Each row is a point on a tangle of strands that fork, close into loops and nearly touch. The rows are in no order.
(in the rows, 128 means zero)
Two points are linked if the straight distance between their rows is under 108. Some points are linked to none.
(1257): [160 110 111 138 161 120 124  86 135 132 120 124 157 118  94  89 120 124
 158 138 125 107 133 110 126 159 114 118 121 131 146 131 131 139 134  96
 157 145 132 168 151  95 129 130 143 149 158 121 157 127 130 129 110 170
 124 146]
(479): [139 127 185 118 127 100 161  83 138 166 132 101 156 127 141  59 158 142
 194 127 118 103 176  94  93 177  84 117  51 124  86 159 108 114 105 182
 109 101 142 199 199 116 115 127 115 185 157 152 111 112 128 123  59 186
 109 147]
(292): [ 74 137 124 142  96 130 148 187  83  95 143 136 104 155 105 119 145 143
  55 120 124 134  85 133 159 118 127 108 198 131 186 163  80 156 126 147
 125 177 139  51  56  97 143 122 104 123  87 140 169 144  99 123 199 110
 164  99]
(678): [108 142 117 132 140 102 134 132 148 114 135 127 138 118 154 124 113 145
 159 138 136 134 150 132 119 136 111 129  98 133  99 119 137 131 104 144
 134 121 116 116 126 122 138 124 120 135 169 105 117 138 123 131 123 128
 122 111]
(790): [153 103  97 110 156 173  56 128 105 125  82 155 116 101 130 149 156 122
 125 127 161 145  86 127 174 130 151 135 159 131 155  95 136 126 117  57
 148 137 102 104  91 152 116 118 147  55 139 108 185 119 133  97 135  88
 131 165]
(509): [177  89  92 116 211 135  97 115 127 144  83 158 135 100 102 141 162  89
 122 151 161 123  89 104 144 162 129 109 137 146 188 126 136 152 140  57
 140 107 121 133 151 117 111 142 187  82 117 108 194 108 144  98 131 162
 152 159]
(548): [137 114  98 122 150 165  58 157  86 119 115 148 113 116 134 140 152 139
 113 142 155 142  81 141 164 122 147 121 170 133 144 114 124 116 108  82
 143 157 108  97  71 142 116 133 130  68 140 110 163 119 133  92 152 101
 153 144]
(1231): [130 131 110 133 142 166  60 167  83 110 135 145 110 120 146 149 143 135
  98 144 153 142  84 143 144 107 136 123 165 140 119 114 139 118 116 107
 137 149 114  90  62 156 117 138 114  78 147  97 125 112 143 100 161  96
 159 130]
(910): [187  86  91 129 170 149 125  85 130 148  94 134 144 115  79 123 116  79
 136 111 140 105 105  79 150 158 115 126 131 121 197 141 140 146 122  64
 139 148 152 164 156 109 120 115 196 104 104 127 186 127 114 144 115 168
 141 171]
(597): [103 141 116 121 159  98 105 177 127 110 131 133 104 117 138 145 128 133
 118 121 170 145 107 124 135 128 105  94 116 164  86 124 147 111 101 167
 109 104 102  62 105 171 122 150 111 113 139  92 125 126 141 127 144 104
 157  97]
(929): [ 87 156 127 173  55 177 162 170  97 107 173 139 101 149 103 151 100 145
  63 116  88 141 131 162 135  87 173 146 189 125 161 151 106 107 153 157
 140 181 161  73  58 127 163 127  90 154  89 168  99 158 100 148 191  89
 151  72]
(414): [105 142 162 115 149  64 180 134 112 136 153 129 161 135 101 107 167 134
 120 135 137 112 133 113 130 185  98 101 143 154 138 159 127 181 129 151
 140 111 130 111 155 111 169 150 115 165 114 125 146 136 101 111 127 227
 104 114]
(54): [ 79 170 144 169  60 162 183 147 112 133 172 117 136 158  85 127 107 133
  94 111  71 117 160 184 139 117 166 114 149 106 165 158  81 107 119 170
 111 160 131  85  79 136 174 130  76 160  70 208  97 161  91 184 158 121
 134  68]
(179): [178  88 103 139 203 132  77  89 150 146  71 132 156  94 144 133 137 108
 149 127 173 128 110  91 138 150 118 131  97 137 144 109 150 119 147  77
 156  94  91 173 185 136 105 131 154 131 160 120 184 105 159 114 103 144
 121 151]
(510): [ 99 128 184 103 167  48 187 119 145 132 153 115 138 137 118  90 179 116
 154 113 147 106 155 114 117 196 107  91 103 159 102 168 115 158 115 171
 119  75 127 121 179 130 150 152 117 180 134 148 121 135 113 127  94 218
 115 114]
(690): [158 104 103 121 198 148  65 100 150 148  68 137 136  74 172 151 146 108
 158 129 175 141 128 100 136 119 106 149  96 123 129  98 140 119 151  73
 154  69  72 144 171 164  83 123 149 107 151 123 170 104 186 107 107  84
 104 144]
(852): [102 143 176 120  52 144 175 107 149 136 130 122 156 159  94  86 103 170
 160  88  41 104 195 173  93  82 168 111  91  68  83  83  98 103 139 189
  98 169 183 183 129 124 148 117  94 189  94 180  51 142 118 160 108 114
 102 131]
(652): [120 146 155 118 122  98 139 110 146 138 120  80 150 126 182 130 125 151
 170 162 148 120 165 120  92 126 101 158  57 115  74 122 155 130 117 135
 113  77 130 218 201 139 101 120 109 152 162 127  88 106 173 110  64 123
 101 160]
(986): [186  90  94 133 181 156  82  82 149 148  66 128 143  90 144 137 124  89
 132 114 163 130 111  79 139 148 117 141 104 130 155 126 142 118 145  68
 147 107 102 154 187 135 104 108 186 104 147 121 182 113 148 136  95 131
 119 163]
(496): [109 128 106 139 109 148 113 175  85  96 150 136 102 136 125 126 131 156
  73 136 135 148  94 137 151 119 134 124 182 128 135 145 112 122 115 135
 134 167 130  74  56 125 132 135 121 104 129 118 131 137 109 109 171 104
 166 101]
(1202): [117 136 146 117 117 107 126 109 153 143  98  83 148 137 181 132 113 160
 181 162 143 124 156 130  97 108 106 156  62 108  82  94 157 125 122 115
 124  84 132 219 183 147 100 120 106 151 159 117 106 105 176 112  73  98
  91 165]
(707): [ 82 130 111 126 146  95 131 182 119 114 125 132  98 124 125 125 135 138
 100 117 160 141 100 123 140 136 106  86 137 164 104 140 128 130  98 159
 113 127 112  49  96 136 121 149 129 112 124 110 147 135 128 118 145 116
 161  84]
(544): [109 147 170 110 137  68 186 116 117 149 159 129 181 139  93  99 158 128
 132 137 116 110 137 104 127 187  98  98 140 143 158 165 110 173 126 149
 136 119 134 128 153 119 177 147 111 162 107 138 145 136  90 123 116 231
  95 128]
(73): [123 136 118 127 155 105 105 133 142 117 123 129 136 110 171 143 118 141
 160 150 153 136 139 133 116 130 110 129  84 132  98  99 140 126 112 134
 128 107  99 128 135 132 123 125 111 121 168  99 121 129 140 120 122 117
 122 120]
(585): [ 57 130 118 133 139  96 155 189 122 111 125 124  90 143 100 113 137 145
  88 110 145 133 109 120 152 133 111  79 155 162 119 148 113 135 103 169
 117 122 129  41  89 140 127 157 124 129 122 123 162 134 122 123 153 120
 168  70]
(477): [ 98 133 118 146  83 149 135 159  89 108 162 133 127 139  94 109 123 145
  79 140 102 140 118 162 157 114 159 132 196 105 182 154  90 132 123 140
 139 189 144  86  62 115 159 118  99 133  94 173 137 158  83 133 197 108
 145  88]
(195): [169  92 100 112 150 175  64 111 120 130  79 150 125  95 135 157 147 107
 127 120 154 147  88 120 171 136 150 148 157 133 165 108 141 128 122  48
 145 124  99 110 117 143 117  97 174  53 137 110 190 121 138 110 120  95
 110 173]
(1009): [154 108 150 120 177  58 152  96 118 164 128 141 185 119  91 111 145 124
 173 152 126 115 122  92 123 179  99 118 106 145 168 166 125 194 113 106
 152 126 140 175 153 104 131 152 132 140 128 117 175 132 123 105 105 217
 101 140]
(1187): [200  77  96 131 148 172  98  87 124 141  78 143 142 107 119 146 127  72
 121 114 152 139  84  75 165 149 122 157 136 121 184 132 148 139 135  55
 146 140 114 153 170 117 111  91 215  73 119 120 184 112 124 140 110 139
 125 177]
(489): [148 116  95 119 188 105 121 154 115 131 116 164 123 110 108 119 162 106
 107 184 149 132  95 129 146 151 111  98 144 159 163 135 134 172 131 100
 129 119 109  95 124  82 112 159 159  81 112 102 178 109 143  74 152 171
 166 134]
(302): [116 137 143 119 179  58 166 160 110 129 139 144 145 134  96 105 165 130
 106 143 153 109 119 106 152 178  97  96 139 168 142 147 147 184 135 149
 142 102 131  98 139  97 164 154 116 148  97 105 171 136 108  90 145 220
 123 108]
(643): [124 118 160 115 155  56 167 126 126 134 147 124 157 127 126 106 156 127
 132 137 148 120 125 115 125 188 103 104 127 159 112 147 129 168 113 139
 145 104 119 125 161 102 146 144 127 170 138 114 141 127 117 114 113 217
 115 119]
(110): [105 154 163 119 121  90 170 115 145 113 145 104 144 122 168 120 131 147
 170 139 134 118 156 114 101 154 103 149  78 135  72 149 145 132 111 155
 114  93 127 170 177 124 128 108 112 158 171 130  82 121 136 116  85 146
 105 137]
(453): [155 101 107 128 207 104  89 127 141 142  98 161 136  89 134 142 158  99
 129 164 176 132  95 121 131 152 115 104 113 153 134 101 139 157 137  99
 140  99  72 128 154 102 101 153 144 109 152 101 175 104 157  93 130 158
 146 136]
(748): [135 111  90 119 135 147  90 143  95 115 115 143 114 120 119 119 139 133
 128 152 141 144  93 145 169 136 149 127 180 130 166 120 123 134 107  76
 135 160 124 101  74 113 127 124 146  75 127 114 173 142 118  95 151 102
 140 139]
(246): [ 45 134 127 132 129 100 170 197 101 113 131 121  93 148  89 116 150 141
  72 110 133 127 102 124 155 131 110  83 174 160 157 169  93 159 120 156
 109 137 130  38  76 118 134 151 122 122  96 137 178 135 116 126 171 115
 169  79]
(893): [128 139 183 125  99 110 174  78 132 151 155 111 168 131 122  49 157 138
 183 117  94  96 181 101  94 169  98 118  82 116 101 166 101 121 117 178
 112 111 136 190 181 113 127 125 113 183 137 161  98 116 120 135  73 184
 105 141]
(733): [ 90 153 202 111 117  97 198  99 157 130 151 115 144 146 128  66 168 138
 171  96 109  88 180 103 109 190 103  95  91 136  97 168  92 113 114 200
 111  98 128 152 196 132 156 142 109 195 138 170  99 126 111 152  80 201
 108 134]
(676): [ 90 132 189 103  31 129 181 121 163 135 143 105 140 160 123  92 113 178
 167  89  55 106 176 147  90  90 160 131  88  73  68 101 110 113 133 197
  80 151 165 201 146 120 143 115  93 190 116 177  48 135 123 145  92 123
  89 149]
(783): [167  89 133 128 201  71 132 101 131 162  97 149 176 121  90 125 138 120
 171 144 140 115 113  82 142 164 116 127  99 144 183 144 141 182 115  84
 155 123 141 187 154 102 128 156 153 121 123 107 203 133 131  94 110 200
 113 145]
(70): [134 112 150 128 165  61 142 123 129 125 134 126 151 119 155 123 158 126
 139 139 170 129 110 120 116 181 110 113 108 163  89 130 146 161 113 138
 141  99 103 139 169 105 125 130 125 162 156 110 133 112 135 108 112 185
 120 119]
(1176): [ 74 156 208 111  44 134 217 114 170 133 159 108 129 157 135  86 132 155
 177  93  58  91 184 125  95 130 132 138  85  98  75 139 102 115 146 205
  75 113 145 191 168 120 149 129 108 173 116 175  50 134 132 146  73 142
  92 151]
(1129): [ 93 165 108 123  83 128 149 164 142 102 165 106  58 154 142 177  94 143
  84 115 124 135 126 144  77  67 139 116 163 151  86 126 140  89 138 164
  74 106 163  82 101 164 137 135 114 145 127 102  79 131 119 153 142  80
 154 110]
(830): [ 81 163 202 120  67 126 203 103 160 125 161 111 138 141 136  78 143 155
 175 107  80  96 186 117  98 150 112 139  91 107  83 153 112 114 134 197
  96 106 132 180 173 118 149 119 113 172 135 169  59 133 127 145  79 157
 100 145]
(638): [195  78  92 123 173 169  85  89 134 147  67 140 143  92 134 148 141  72
 123 113 158 138  89  73 150 151 118 144 122 126 176 130 144 134 141  62
 142 119 103 153 183 138 107 102 209  80 127 119 183 110 136 136 106 143
 124 174]
(1249): [111 154 187 121  75 127 191  88 139 133 163 110 151 138 132  64 151 153
 172 118  85  94 186 109  89 158 107 131  87 111  90 160 114 116 130 186
 111 106 134 188 176 114 135 119 113 177 140 160  70 120 135 142  72 172
 102 147]
(1003): [108 144 103 161  99 181 117 178  89  86 148 159  89 137 103 130 121 136
  59 143 109 142 108 144 156  81 164 140 190 113 163 138  98 108 150 138
 159 199 157  65  43 105 148 127 114 121 115 157 132 160 104 123 208  83
 171  95]
(339): [127 135 112 133  91 150 145 103 108 129 152 114 150 128  67  87 105 129
 132 130  75 128 158 177 166 123 165 144 174  94 175 150 105 125 129 115
 142 186 147 119  85 117 147 119 121 120  89 187 115 165 105 143 160 101
 112  93]
(197): [142 137 179 120 134 101 157  94 143 164 125  91 146 124 151  71 150 151
 184 151 131 102 180  96  92 165  84 138  37 123  71 145 130 105 102 181
 108  82 140 224 210 120 111 125 112 188 162 149  96 111 145 113  51 166
 115 160]
(1138): [ 98 159 111 154  64 148 147 173 124 115 156 135  72 162 127 175  89 142
  82 118  92 160 121 165 106  58 170 145 192 126 116 124 129  97 155 154
 123 170 173  72  60 138 147 131 106 131 117 124  91 147  98 143 182  63
 153  88]
(298): [113 148 120 122 113 134 137 146 136 113 163 117 108 135 141 137 100 153
 119 118 108 131 163 141 108 111 125 122 131 117 116 127 125 107 106 158
 110 125 151 102  88 154 146 128 113 146 130 124  72 149 103 152 145 126
 149  98]
(347): [160 126  99 121 199 100 132 149 113 139 117 164 135 114 103 111 153 110
 112 175 155 118 105 118 137 164 104  99 130 158 170 133 130 170 133 105
 148 125 122 112 131  79 133 163 150 110 111 103 182 124 130  86 151 195
 153 127]
(952): [192  91 109 123 126 180  75  98 125 138  74 138 129 106 137 153 118  96
 131 105 139 150  98 112 173 129 141 174 136 115 169 114 149 120 129  54
 148 139 105 136 135 140 117  84 187  52 132 114 176 127 131 139 107  95
  98 172]
(1081): [115 133 122 120 171 100  82 171 129 115 126 150 107 107 160 158 132 125
 133 132 179 148 100 122 134 128  98 100  96 152  87 108 146 117  97 159
 113 102  83  74 115 165 102 145 105 100 134  94 131 107 152 121 145 105
 151 114]
(906): [148 109 148 130 172  63 126 114 139 120 129 124 155 108 169 131 157 122
 145 150 188 133 110 119 115 171 109 125  95 155  86 126 154 151 119 134
 145  85  87 153 176 113 111 132 115 156 162 108 139  97 146 104 101 174
 118 123]
(76): [123 151  96 134 129 180  58 169  98 103 134 156  90 132 147 169 133 135
  86 146 146 152  83 142 136  78 140 130 171 139 107 110 142 105 143 116
 139 157 123  85  60 160 123 138 105  71 148  92 122 114 149 108 164  84
 171 136]
(951): [109 159 104 134 102 162  83 177 112 105 147 143  81 150 152 182 107 134
  86 140 128 163  87 150 110  51 140 138 177 133  96 109 143 100 156 135
 117 157 141  76  62 160 123 142 108  86 147  86 106 114 135 116 159  69
 153 123]
(438): [148 115 102 119 146 146  72 128 112 120 123 118 127 108 151 136 126 128
 143 139 146 140 117 151 141 139 138 135 141 119 141 113 123 123 111  79
 126 123 119 122  87 148 114 133 137  80 147 111 123 125 141 118 126  92
 133 134]
(172): [209  85 113 133 101 192  66 101 121 148  72 146 133 116 133 159  99  81
 121 104 125 152 106 103 185 109 137 196 120  96 169 107 151 123 132  69
 158 160 114 150 140 125 119  72 191  50 129 110 167 130 124 150 119  94
  96 172]
(242): [173 101  92 138 160 144 122  74 136 141 115 121 145 117  81  98 113  97
 153 116 129 100 134  95 135 159 121 125 126 123 167 133 138 131 137  75
 150 156 140 161 151  97 120 115 165 132 132 134 167 132 124 149 108 157
 127 160]
(402): [131 146 170 117 124 107 154 103 144 151 124  82 143 130 159  97 144 150
 176 161 134 103 172 109  91 150  86 149  42 115  68 136 142 117 109 160
 105  75 139 218 206 125 111 120 111 174 161 141  87 111 164 110  53 146
 110 164]
(228): [174  95 101 118 206 124 108 111 130 143  92 148 141 104  98 130 142  98
 133 148 154 117 101 101 141 161 122 112 126 148 186 130 134 147 130  66
 142 123 131 151 148 107 123 154 177 106 125 107 192 116 138 101 127 173
 149 149]
(1062): [146 114 161 112 158  62 158 103 117 152 141 125 175 124 114  99 147 124
 154 141 130 118 126 108 114 181 109 105 117 152 136 157 117 170 119 129
 147 124 132 159 159 103 133 143 126 160 139 116 153 121 114 112 110 220
 106 133]
(405): [212  85 108 153 117 188  84  65 146 168  69 113 149 134 146 119  97  81
 121 100 111 134 136  89 137 110 109 213  80  75 143 129 156 125 146  93
 134 137 115 190 165 117  76  86 191  81 107 119 136 123 143 162  85  94
 101 173]
(871): [ 89 122 170 110 173  49 183 123 148 109 154 115 122 138 132  98 176 122
 148 109 168 102 139 116 115 184 114  98 113 171  73 157 138 149 111 176
 115  57 123 121 178 130 137 144 120 179 150 145 116 124 127 120  93 199
 133 109]
(560): [219  87 118 135  96 195  71  96 119 153  76 154 134 128 115 146  93  78
 120 105 113 144 121 117 195 106 160 196 118  92 171  95 151 120 120  79
 164 185 136 150 131 106 114  78 187  61 114 110 153 140 109 163 126  91
 101 167]
(384): [111 152 121 157  74 168 146 141  87 124 161 134 151 131  80 107 113 142
  84 130  75 125 138 182 166 105 180 146 182 101 185 144  88 115 139 136
 150 198 154 102  74 124 167 121  96 142  83 196 109 159  89 149 192 101
 135  78]
(184): [138 121 126 126 178  98  83 135 142 119 106 154 130  93 175 157 143 120
 162 155 182 143 118 123 132 127 107 129  92 145  94  91 150 139 121 132
 145  80  53 121 154 134  96 144 108 118 164 100 146 100 170 107 128 112
 120 126]
(305): [ 89 174 199 137  52 134 205  90 145 118 170 128 156 151 110  78 137 156
 167 103  66  97 183 130 111 145 128 127 116  96 106 149 107 117 140 188
 116 126 118 163 153 113 164 123 101 165 120 177  77 133 112 164  89 160
  91 127]
(792): [202  81  91 130 142 163 115  83 122 140  92 146 139 113  95 135 118  67
 125 111 142 122  89  79 159 149 123 151 139 119 190 140 148 143 123  63
 141 156 138 161 163 104 112  98 213  90 104 126 180 117 109 154 115 151
 132 175]
(775): [135 128 108 125 154 127  82 132 137 122 126 126 129 104 162 146 118 133
 152 149 150 136 133 146 127 133 122 125 101 120 124 107 124 122 102 110
 124 112 111 123 105 149 112 139 128 100 150 105 118 127 149 122 128 100
 135 124]
(532): [137 114 139 133 170  75 114 127 135 113 121 142 138 104 178 150 151 123
 151 149 192 138 105 115 120 147 106 124  94 158  80 104 166 146 125 137
 139  73  68 138 169 122 105 132 106 141 162 108 143  91 161 106 112 141
 119 122]
(389): [138 134 109 116  87 156 125 118 139 118 146  76 120 141 122 133  94 148
 135 109  92 128 150 183 101  75 167 122 142  82  90  94 136  90 152 123
 103 162 183 165 123 142 105 105 129 152 113 154  38 123 123 162 144  68
 134 137]
(692): [142 123 116 138 154 112 132 101 133 125 131 131 154 112 118 100 126 130
 159 147 131 118 141 123 120 160 111 119 118 143 130 131 124 143 132 113
 157 137 115 149 151  93 136 129 130 154 176 113 142 130 126 126 116 170
 123 133]
(161): [ 86 136 119 143  91 138 145 171  90  99 155 130 112 146 104 116 135 147
  68 124 112 139 104 147 155 117 142 123 197 118 185 161  89 142 123 151
 131 181 132  65  60 110 149 121 103 134  87 163 152 153  87 129 195 110
 149  86]
(725): [210  84 123 152  88 184  95  70 136 173  76 117 152 146 128 121  84  77
 115  97  99 132 136 122 145 110 138 216  88  76 139 114 152 131 134  89
 140 168 137 181 144 104  84  81 182  87  91 117 122 136 131 168 104  79
  92 167]
(782): [105 155 109 156  72 169 132 160 121 113 151 140  91 154 113 154  87 141
  88 132  76 168 127 181 121  53 187 151 189 108 128 114 123  97 166 136
 137 191 187  84  64 131 141 133 118 133 123 144  85 154 105 133 190  58
 153  92]
(943): [ 72 170 136 170  53 171 181 157  99 116 184 123 106 165 101 154 102 136
  73 104  82 126 145 171 123 108 175 126 174 130 157 164  98 103 139 168
 124 150 153  73  66 135 167 130  84 168  75 186  87 157  99 172 176 106
 141  62]
(698): [120 146 110 129 113 142 116 156 117 107 171 114  99 133 150 151 103 141
  99 135 122 141 126 147 105 106 127 128 156 122 113 130 132 109 119 143
 109 134 144 103  81 158 134 137 119 121 127 110  71 138 113 139 154  99
 159 101]
(1050): [ 97 159 109 141  71 144 121 176 123 105 153 134  70 160 138 173  94 137
  72 128 113 166  98 141 111  57 154 137 189 134 103 125 141  91 157 154
 111 159 158  65  60 150 136 134 101 106 133 100 106 133 119 131 164  64
 152 103]
(1032): [ 84 147 191 107 135  81 198 106 139 133 160 117 154 145 107  82 174 123
 152 100 116  94 162 114 121 194 101  89 126 143 120 171  95 143 116 175
 124  89 124 126 178 132 167 150 113 185 124 163 121 130 102 143  94 217
 106 121]
(882): [ 93 151 185 112 116  85 194 105 127 138 164 118 167 142 100  88 171 125
 139 114 105 102 147 114 119 190 104  92 134 137 139 168  96 155 121 165
 132 112 125 135 166 125 175 150 110 171 116 163 129 133  90 144 103 219
  92 122]
(396): [148 110  95 121 137 147  81 117 118 119 117 122 128 114 127 121 124 124
 149 142 137 138 118 149 157 141 143 140 152 126 154 124 120 125 111  72
 127 141 119 120  89 125 116 124 155  80 142 115 151 141 130 117 130  97
 135 137]
(284): [200  95 136 133  88 178  97  86 136 161  86  99 140 152 118 120  74  95
 128  87  99 127 126 151 146 123 154 187  99  93 138  98 151 119 139  79
 145 172 168 160 123 111 101  79 164  87  92 127 109 147 132 165 116  75
  88 152]
(183): [112 134  99 151 114 166 105 182  83  87 143 155  95 141 114 115 132 149
  64 148 128 142  91 138 165  95 150 127 191 116 166 139 100 110 131 132
 155 198 146  68  48 105 142 122 115 108 117 138 147 147 105 108 200  92
 176 110]
(170): [ 87 162 117 118  77 132 171 163 159 108 175 109  59 156 124 175  84 145
  91 101 104 119 155 147  75  66 155 110 149 145  89 124 129  83 137 177
  77 109 163  94 115 159 157 129 109 172 121 122  73 139 103 162 141  92
 151 111]
(217): [ 90 159 125 148  65 155 172 163 122 110 178 121  75 158 125 164  92 147
  76 110  94 143 134 153 100  86 161 131 179 134 116 153 128  99 147 162
 110 141 162  80  72 144 149 131 105 150 105 138  74 145 103 159 164  89
 157  86]
(390): [141 130 130 122 188  74 148 156 114 140 128 156 149 124 100 112 152 125
 117 162 152 120 113 105 146 175  96  96 128 159 158 144 139 180 129 133
 154 115 127 113 130  86 152 160 126 136 109 104 174 135 114  85 149 218
 132 123]
(555): [170  96 114 123 203  98 127 107 126 156 102 154 161 116  83 118 135 118
 154 145 142 110 119  92 136 165 111 105 117 139 191 131 135 164 118  82
 154 136 146 168 145 105 134 154 156 121 125 106 189 128 126 103 129 198
 129 145]
(437): [120 144 111 135 114 145 108 165  99 103 156 127  97 134 150 144 117 145
  87 133 139 148 106 137 125 117 123 124 163 138 109 135 133 111 116 143
 119 141 135  81  67 150 125 141 119 106 128 106  96 129 122 127 156  99
 165  97]
(385): [159  95 102 115 203 145  62 109 141 141  77 153 133  72 153 153 166  97
 147 145 172 142 110 110 139 135 121 134 118 133 136  98 134 135 137  75
 143  80  61 126 157 150  85 128 151  95 150 117 175 104 173  99 123 100
 117 142]
(839): [130 135 125 117 154 117  84 127 152 136  98 113 136 120 190 157 106 146
 175 150 151 126 156 134 109 102 106 140  64 114 109  79 142 119 128 106
 132  85 113 175 151 161 105 127 103 130 154 107 114 118 167 122 108  98
 108 149]
(832): [129 124 124 115 181 109  64 152 135 131 112 151 124  98 175 165 137 118
 152 147 176 137 120 127 124 119 101 117  84 139  97  92 141 128 107 134
 127  83  69 103 131 166  90 143  95 111 137  95 131 101 170 108 138  96
 130 126]
(23): [106 158 106 116  95 132 111 163 129  97 164 114  75 139 164 186  99 131
  96 132 133 152 107 146  84  61 129 115 158 139  76 106 140  99 145 151
  83 124 143  90 112 176 115 136 117 122 128  85  82 110 134 146 143  71
 141 128]
(155): [101 158 183 137  56 131 184  86 150 126 156 123 155 153 111  79 122 163
 178 110  56 106 191 138 108 115 137 139 102  87  96 123 120 124 143 179
 119 138 142 178 138 106 150 111 100 158 124 161  72 141 127 151  99 144
  89 129]
(697): [202  86 106 136 129 186  76  74 139 151  72 123 142 111 158 142 109  76
 123  99 133 143 116  78 155 123 106 195 100  98 157 131 152 126 143  74
 142 129 100 173 178 135  90  86 199  69 125 119 153 120 140 151  93 108
 104 168]
(99): [ 97 124 156 118 160  58 169 129 144  99 152 115 128 123 153 123 162 126
 148 122 180 122 121 118 117 172 113 112 110 167  62 142 164 150 104 161
 124  69 109 126 175 124 126 128 115 157 157 122 118 113 137 117 101 170
 121 109]
(884): [126 145 104 105 148 143  62 156 120 116 144 123 105 128 188 191 116 123
 125 148 154 135 117 144  85  78 115 114 119 131  93  86 127 115 128 116
 103 100 126 122 134 189  89 138 107 128 128  94  80  91 164 131 136  80
 139 154]
(1001): [112 135 115 130 121 119 136 132 138 121 150 120 120 119 133 115 106 150
 146 138 109 135 160 146 125 130 113 123 126 116 125 129 116 124 105 148
 123 139 131 100  93 123 140 131 123 128 144 122 108 152 105 135 135 128
 138 101]
(244): [ 82 161 118 127  31 139 193 155 149 128 174 106  67 162 114 183  77 148
  91  99  71 137 151 181  83  53 193 121 172 144  92 130 114  82 143 172
  73 149 164  95 103 142 151 117 100 173 101 152  70 151  98 175 157  68
 138  94]
(862): [112 161 102 123 105 149  85 168 116 104 155 133  87 143 167 189 112 131
  96 145 135 155  97 151  93  53 139 134 173 134  83  97 144 111 152 131
 109 140 140  89  92 174 111 136 111 100 140  84  93 103 146 132 153  62
 140 140]
(287): [108 149  95 163  99 190 116 162 108 102 145 147  86 143 100 134 100 123
  78 142  94 155 130 174 151  62 190 151 183 103 152 118 111  94 167 117
 156 199 187  77  53 117 145 132 127 115 119 161 105 166 111 127 197  63
 171 104]
(142): [132 135 130 126 143 115 108 104 154 133 106 104 145 123 169 134 109 149
 178 151 143 120 160 126 106 119 109 149  69 119 101  94 148 127 133 106
 140  93 127 192 163 139 111 117 106 130 173 107 115 116 166 123  93 103
 101 151]
(503): [176  85 122 138 205 100  86  95 144 145  82 135 170 100 148 135 149 117
 150 134 181 128 105  98 129 152 123 121  99 142 142 108 152 133 138  85
 157  90  90 191 183 130 104 135 140 141 157 110 183 104 158 104 107 161
 123 141]
(1254): [ 81 145 205 104  30 137 200 110 161 137 154 104 141 164 126  82 125 162
 176  97  54 101 176 138  87 109 142 142  82  75  72 124 111 121 145 205
  73 130 151 203 154 117 143 125 108 177 110 178  48 134 138 134  73 131
  79 149]
(570): [217  94 130 133  89 191  74 100 122 155  77 127 134 147 124 133  78  92
 113  88 101 136 122 146 171 106 162 193 105  91 155  87 153 108 131  78
 161 188 163 153 115 115 109  74 168  80 103 114 125 144 121 168 132  75
  95 162]
(232): [108 152 169 122  70 136 166  98 151 139 141 115 147 156 100  92  95 168
 166  99  43 107 195 160 110  88 152 121  96  73 105 100 112 111 137 174
 118 156 163 171 116 128 153 112  99 169 114 164  57 154 123 158 118 132
 102 125]
(26): [168  92 114 131 203  87  99 120 140 136 102 152 152 105 140 135 151 116
 134 158 173 129 104 113 127 161 121 107 108 150 138 108 146 157 134 102
 150 101  94 156 165 103 118 151 133 134 154  95 171 105 149  88 126 177
 134 132]
(1069): [ 73 163 134 144  31 154 197 156 134 122 173 114  72 171 116 181  79 143
  80 100  75 138 150 177  92  68 189 124 178 147 118 144 114  90 159 166
  99 143 170  83  85 144 156 128 100 167  95 159  69 148 102 170 163  82
 144  82]
(1133): [160 108  95 116 194 130 102 134 114 133  94 164 130 106 106 135 180  95
 109 170 160 132  86 126 150 147 135 111 157 155 174 132 135 160 138  63
 130 118 109 119 128  97 108 150 173  64 115 100 192 103 148  76 141 149
 162 152]
(742): [ 99 164 135 165  60 163 166 133  98 134 169 123 163 142  78 106 111 141
  89 124  62 122 151 189 155 112 173 133 167 100 178 156  84 116 126 150
 124 187 145 101  80 134 169 122  88 144  70 208 100 156  88 166 173 109
 126  70]
(37): [ 52 139 127 134 110 110 169 196  90 102 132 123  93 159  92 119 153 145
  60 114 130 126  89 123 157 125 119  92 194 150 176 175  87 167 123 151
 114 151 136  36  65 110 137 135 110 115  80 140 183 137 112 122 188 112
 164  91]
(352): [ 83 162 113 110  45 134 190 152 172 117 172  95  58 156 112 183  76 149
 105  94  88 118 159 162  76  46 183 112 148 146  78 119 112  69 132 187
  57 132 155 101 131 147 157 116  95 193 116 151  68 155 104 173 124  77
 136 115]
(835): [151 119 106 116 176 146  67 103 154 149  70 118 134  99 181 155 116 120
 166 125 154 134 143 123 121 114 104 146  87 107 134  89 141 110 143  72
 142  77  98 161 159 176  94 119 138 110 142 120 141 111 178 117 100  78
 105 154]
(140): [ 60 144 132 133 133  89 177 147 142 106 144 134 119 138 117 121 138 156
 134 103 141 129 139 123 132 140 120 110 136 163  97 135 137 137 106 175
 130 107 119  70 119 133 162 141 114 158 150 118 142 149 102 133 127 138
 130  89]
(722): [141 128 109 117 160 140  69 116 148 139  97 102 131 113 180 152 105 130
 164 137 149 130 152 147 111 108 107 135  83 104 127  81 130 112 129  83
 130  93 122 166 136 174  94 129 120 114 139 113 117 116 169 129 112  81
 114 151]
(1004): [155  90  99 118 199 127  70 123 140 141  85 154 128  81 138 149 168  91
 134 155 176 140  97 120 141 140 122 111 129 149 138 103 134 149 140  84
 138  91  61 117 151 126  91 148 151  88 144 107 176  97 168  93 129 118
 144 142]

How many points has the smallest loop of links through each point below? Write 0 if it is on no loop.
(1138) | 11
(555) | 13
(305) | 8
(882) | 9
(986) | 0

A fork is a point with three links, a tip a point with one. Leave the first point through the second and follow the links. Name the first fork or tip that comes.
(1001); (298) | (1138)
(775); (438) | (548)
(509); (1133) | (414)
(1176); (1254) | (830)
(585); (246) | (929)
(347); (489) | (643)
(1187); (792) | (692)
(597); (1081) | (70)

A tip is a point with one link. Name the tips that can be reached along the links from each point below, in the order of the rows.
(748) | (697)
(643) | (929), (733)
(852) | (692)
